Points, in no order, along strands that fork, close into loops and pass close to each other.
Two points are linked if the straight distance between their rows is under 34.2. Some points are linked to none.
k_148: [  5   1  -2  11   4  19 -17  -9   6   7   9  10   2   3  -6  -6   7   7
   0  11   2  16   5]
k_651: [  3   7   3  -5   3 -10   3   3  13  -2   2 -14  10  -8  -9  -1  -2   1
   9   5   0  11  -3]
k_41: [ -7  -6  14 -12   7 -21  21   6 -11 -18 -27   2   4  -1  10  22  -2 -17
  24 -15  12 -23 -14]
k_160: [  4 -27  -6   1   6  -1   4  -8  -5  33 -20  -5   1  11  -3  -2 -24   4
  -9  10  20  -6  47]
k_570: [ 31   8 -12  24   4  13 -19  -7  35 -30  28  -7 -28  -6   7  -2 -21  14
   4  13  -3  16  -9]
k_9: [-12  -2   4  -9  -1  16 -12 -21 -14   7   9  11  -7  13  13   4   2  -8
  11  -1  11  -4   7]
k_931: [  3 -27  -9  -2   4 -18  19   4   4  28 -30 -25   5  -1  -9   0 -33   6
  -1   3  19 -15  48]
k_640: [ -3  15  -3   0  -4 -21  12  19  10  -7 -18   0  21 -12 -33 -17  31  15
 -34   5 -25   0 -15]
k_867: [-16  -6   1 -10 -12  24 -11 -21 -36  24   9  22 -16  22  27   6   0 -11
  -4 -16  -2  -3   8]
k_685: [-21  17  10 -11  -9  18  -3   2  -6 -14  17   6   8   8   6  -2  14  -4
   4  -8  -7   2 -18]
k_38: [  4 -20  -3   1   7   5   0 -14 -11  29  -9   1  -1  11   0  -1 -14   2
  -7  10  16  -1  36]
k_608: [ 15  20 -15  19  -7   4 -21   2  26 -11  17   5   5  -8 -22 -16  16   8
 -15   9  -9  20 -28]
k_542: [ 36   3 -21  13  -5  -6   1 -10  46 -24   4 -15 -24  -8  -4   4 -31  13
   0  12  -3  10  15]
k_582: [ 10  -7 -11  20   4   7  -8  -4   5  21  -7  16   5   0 -14 -19  10  13
 -26  19  -8  12  27]
k_986: [ 10   5  13  -5   9 -27  26   9   3 -20 -32  -5  11  -8  -7  27 -10 -21
  22 -10  -1 -11 -22]
k_880: [  8  21  -5   3  -2 -26   9  20  18 -10 -15  -7  17 -17 -33 -11  25  15
 -24   5 -24   5 -23]
k_434: [-12  18   5  -4  -4  17 -21  -7   7 -20  27   4  -4   3  10   3  10 -10
  23 -11   2   9 -30]
k_176: [  5  -6  13  -7  11 -26  24   7  -3 -13 -31  -8   7  -7   0  22  -9 -16
  26 -10  11 -20 -13]
k_201: [-14  14   5  -9  -4   7 -18 -12   3 -16  22   2  -7   2  17   6   6 -14
  29  -9   9   1 -24]
k_596: [-18  16   5  -3 -15  41 -13  -7 -20   2  19  21   1  16  18  -6  13  -4
 -11 -13 -11   4 -16]
k_888: [ 26  18  -2   0   0 -13   9  -1  31 -27   7 -31 -12 -21   5   6 -34  -1
  13   8  -2  -1 -16]
k_269: [  4 -17   0 -10   7 -29  13  10 -10   1 -25 -16 -10  -8  19   9 -13 -12
  39  -9  32 -35   0]
k_586: [-12   3  18 -12   6 -13  18   9  -9 -24 -17   5   8   2  11  21   2 -16
  17 -16  -1 -17 -19]
k_177: [-12  11   1  -8 -14   1  11  19  -6  -2  -5   9  23   3 -19 -17  28   7
 -40   0 -24  -2  -9]
k_751: [  5 -24   6 -12   7 -31  19  13 -22   2 -40 -12  -5   0  13  13 -11 -12
  28  -9  30 -39  10]
k_806: [ 20   4  -8  31   1  22 -31  -2  19  -8  35  13 -15 -12 -10 -14  14  15
  -5  11  -7  21 -22]
k_893: [-22   5  14 -17  -6   6  14  12 -24  -4   0   4  10  12   7   2   9  -6
 -16  -9 -14  -5  -2]
k_218: [-26   5   7 -13 -12  18   6  13 -40  18  10   9   8  15  18   0   5 -10
 -27 -19 -17   3  -9]
k_25: [ 15 -11 -20  27   8   5  -7  -1  24   9   0   4  -6  -8  -9  -6  -6  19
  -9  16  -7  18  25]
k_792: [ 10  -3  -6  28  -1  20 -21  -5   4  11  15  24  -1  -7 -17 -21  24  18
 -19  13 -11  11   2]
k_776: [-24  -2  15 -18  -2  -1  15   8 -31  -4  -3   4   2  13  19  10   1 -13
  -9 -14  -6 -13  -3]
k_566: [ 13   4  12  -4  11 -27  19   9   9 -15 -17 -17   6 -15  -9  18 -12  -8
  20  -2  -5  -5 -18]
k_774: [ 11 -17 -21  29  10   3  -3   0  22  16  -8   7  -7 -10 -12  -9  -6  23
 -17  19  -9  13  39]
k_607: [  4 -14  -2  -7   6 -27  10   5   1   1 -14 -21 -12 -13  19   9 -16 -13
  39  -9  29 -26  -4]
k_353: [  9  -9  -8  16   9  11 -10  -7  11  13   2   7  -1  -1  -6  -5  -4  13
  -3  14   2  15  20]
k_981: [  6   9  -2   8   3  12 -19 -10  15  -7  19  -1  -4   0   3   2  -1  -3
  17   3   7  18 -11]
k_416: [ -8   6   1  -7   2   0 -14 -16   6  -8  17  -2  -8   0  16   6  -1 -13
  31  -5  16  -2 -15]
k_355: [-14  12   6 -11 -13   9  10  19  -8  -8   2   8  21   6 -11 -11  22   5
 -29  -4 -21  -1 -13]
k_561: [ 19  15 -11  24  -4  16 -26  -1  24 -13  26  11  -3  -6 -15 -13  15   9
  -9   7  -6  23 -29]
k_878: [-11  -4   4 -11   2   0  -3 -14  -8   7   1  -2  -1   6   8   3  -5  -9
  13   0  16  -7  11]
k_301: [ 16  12  -4  19   4  17 -27  -8  19 -17  30   0 -12  -1   2   0  -1   3
  12   7   2  21 -23]
k_714: [ 13  -1  -6  31   2  23 -28  -5  11   2  25  21  -8 -11 -13 -17  21  18
  -8  11 -10  17 -10]
k_991: [ -7  11   1  -6  -7 -13  15  21   0  -7 -17   5  23  -2 -27 -14  30  12
 -35   3 -26  -2 -10]
k_487: [-22  -2  14 -20   0  -6  10   2 -20 -12  -4   3   0   6  17  10   3 -12
   9 -12   4 -19  -3]
k_335: [  4 -30 -10   1   5  -8  10  -6  -3  33 -25 -16   0  11  -3   1 -30   4
  -6   5  25 -15  54]
k_474: [ 35   3 -19  20   0   5  -9 -10  42 -29  16 -11 -29  -7   1   1 -26  15
   1  14  -4  12   7]
k_527: [  5 -18  -4  10  12  12  -6 -11   2  23  -2   5  -4   5  -1   0 -12   9
  -2  13  12   5  31]
k_660: [ -2  -5   4 -10   6 -21   6  -1   1  -6  -4 -15  -8 -11  15  10  -9 -12
  36  -8  23 -18 -13]
k_223: [  0 -18   4   5  10  21 -13 -25 -18  23   6  13 -16  12   9   2  -3   4
   4   7  12  -3  23]
k_553: [ 12  13   3  -3   4 -18   7  10  18 -13   0 -21   7 -15 -10   3  -5   0
   8   5 -10  11 -18]
k_340: [ 11  21 -12   6  -5 -15  -3  12  24  -7   1 -12  12 -16 -22 -14  10  11
 -14  10 -13  16 -18]
k_111: [ -5   2   4 -10   3 -13  -2  -7   5 -11   9 -10  -8  -8  16   8  -5 -14
  33  -7  18  -8 -16]
k_749: [  5  -5  -1   4 -11  20  -4  -9 -23  26   1  25   2  14  -5 -12  14   3
 -29   5  -9  13  23]
k_145: [  4 -18  -6  -4   7 -20  19   7  12  18 -25 -23   8  -8 -11   1 -27   7
   2   5  10  -8  32]
k_83: [-26   7  11 -18  -3   5   0  -2 -14 -14   8   5  -2   6  22   6   6 -12
  14 -12   2 -13 -14]
k_387: [ -8   9   5  -2 -10  30 -11 -12 -13   3  14  19   0  14   5  -6  14  -1
  -7  -3  -6   7  -2]
k_2: [ 13  24 -14  10  -2 -26   2  16  26  -5 -10 -14  11 -22 -27 -16  11  15
 -25   9 -18  11 -17]
k_559: [-11 -27  -6 -20 -12  -9   1 -11 -44  37 -12   2 -15  23  16   7 -11 -19
  -2 -14  22 -18  31]
k_327: [-28  -1   2 -14 -15  18   1   0 -44  29   6  13  -1  18  22   5  -1 -13
 -21 -21 -13   6   2]
k_595: [-16 -12  14 -20   1 -17  17   4 -27  -4 -16   1  -1   8  15  12  -2 -14
   6 -12  10 -26   6]
k_564: [ -9 -23  -1 -20  -5 -13   6  -7 -35  27 -15  -6 -11  17  13   3 -12 -15
   3  -7  27 -22  31]
k_303: [-10  -5   4  -8  -6  22  -9 -23 -25  17   6  17 -11  20  14   2   3  -8
  -2  -6   3   0  12]
k_167: [ 10  -6  -3  21  -1  20 -14  -7  -4  17   7  24   0  -2 -12 -20  19  16
 -21  15 -10  10  16]
k_44: [ -5 -21  11 -18   3 -25  20   8 -29  -1 -32  -3  -4   6  12  14  -6 -16
  13 -13  21 -34  10]
k_369: [-19  13  18  -9   4  -3  13  12  -8 -30  -3   5   9   4  14  16   9 -11
  13 -17 -11 -11 -29]
k_59: [ 11  -1   2  -4   8 -25  18  10  16   3 -16 -22   9 -17 -14   5 -16   5
   5   5  -5   3   5]
k_591: [  9  -3  -2  21   6  24 -21  -9   7   5  20  15  -8  -3  -5  -7  11  13
   2  12  -1  17   1]
k_27: [ 16   6   6  -3  10 -26  19  12  15 -10 -12 -22   6 -18 -12  11 -13   0
  10   4 -10   3 -12]
k_862: [-25  -2   0 -14 -14  20  -5 -11 -42  28   7  18  -9  22  30   5  -2 -15
 -11 -20  -7   1   3]
k_852: [-10  14   8  -7  -8   2  11  23   2 -20   0   6  22   1 -17  -5  25   8
 -20  -6 -25   0 -27]
k_971: [  6  20  -9   5  -9   0  -9   8  20 -10  12  -1  13  -7 -21 -13  19   6
  -9   5 -10  16 -24]
k_642: [ 25   9  -6  25   7  17 -27  -5  25 -22  35  -2 -22  -4   4  -1  -8   9
   7  11  -1  22 -20]
k_569: [ -3  -8  10 -12   7 -18  15   3  -2   4 -13 -13  10  -4  -7   3  -8  -3
   6   3   7  -6  10]
k_432: [  9  -9 -19  34   7   2  -8  -1  14  22  -7  13   0  -9 -16 -20   7  20
 -30  21 -12   9  31]
k_425: [ 28  -5 -26  19   2  -5  -1  -3  41  -7   1 -10 -18  -9  -7   3 -21  16
  -5  10  -6  18  23]
k_592: [-24  21   8  -7 -15  33 -10   2 -10 -10  22  12   9  11  11  -6  16  -3
  -6 -12 -10   0 -25]
k_855: [ -4  17   2  -6  -8  -2   2  14   9 -14   6  -2  18  -5 -20 -10  22   6
 -10   2 -16   8 -23]
k_953: [ -5 -14   9 -14   7 -18  13  -1 -10   7 -15 -13   3  -1   1   5 -11  -7
  13  -4  18 -18  14]
k_831: [ -9 -17   4 -17   2 -14   8  -7 -20  16 -12 -11  -2   7   8   3 -11 -10
   9  -4  25 -22  22]
k_442: [ -3   0   5 -10   6 -10   6  -1   5   2  -3 -13   9  -4  -6   1  -6  -2
   9   5   6   3   7]
k_734: [-19  14  16 -11  -4   5   5  11  -3 -25  10   0  10   1   5   6  14  -6
  10 -12 -11  -3 -25]
k_959: [-24  10  13 -14  -9  14  10  15 -30   1   8   7  11  12  14   0   9  -7
 -25 -13 -18  -3 -12]
k_556: [ 16 -14 -20  19   7   3  -2  -5  30   6   1  -5 -11  -5  -4   4 -20  15
   0  10   2  15  27]
k_236: [ -2   4   0   3   2  13 -13 -11   5   3  10   4   3   6   0  -2   3   0
  10   4   6  12   3]

A tip is a point with one link. Name the tips that can be reached along the links from each point below, in the order of the rows.
k_660 | k_434, k_878, k_83
k_474 | k_145
k_553 | k_387, k_559, k_59

How many points has the smallest loop of links through each point below? Write - if it is on no loop.
k_971 | 10
k_218 | -
k_236 | 12
k_335 | -
k_831 | -

Name the points in between on the shortest way along the links from the first point to the second, in order.
k_145, k_474 | k_931 k_335 k_160 k_38 k_527 k_353 k_25 k_556 k_425 k_542
k_369, k_569 | k_586 k_41 k_176 k_986 k_566 k_27 k_553 k_651 k_442
k_582, k_640 | k_167 k_792 k_714 k_806 k_561 k_608 k_971 k_340 k_2 k_880
k_862, k_751 | k_327 k_218 k_959 k_893 k_776 k_487 k_595 k_44
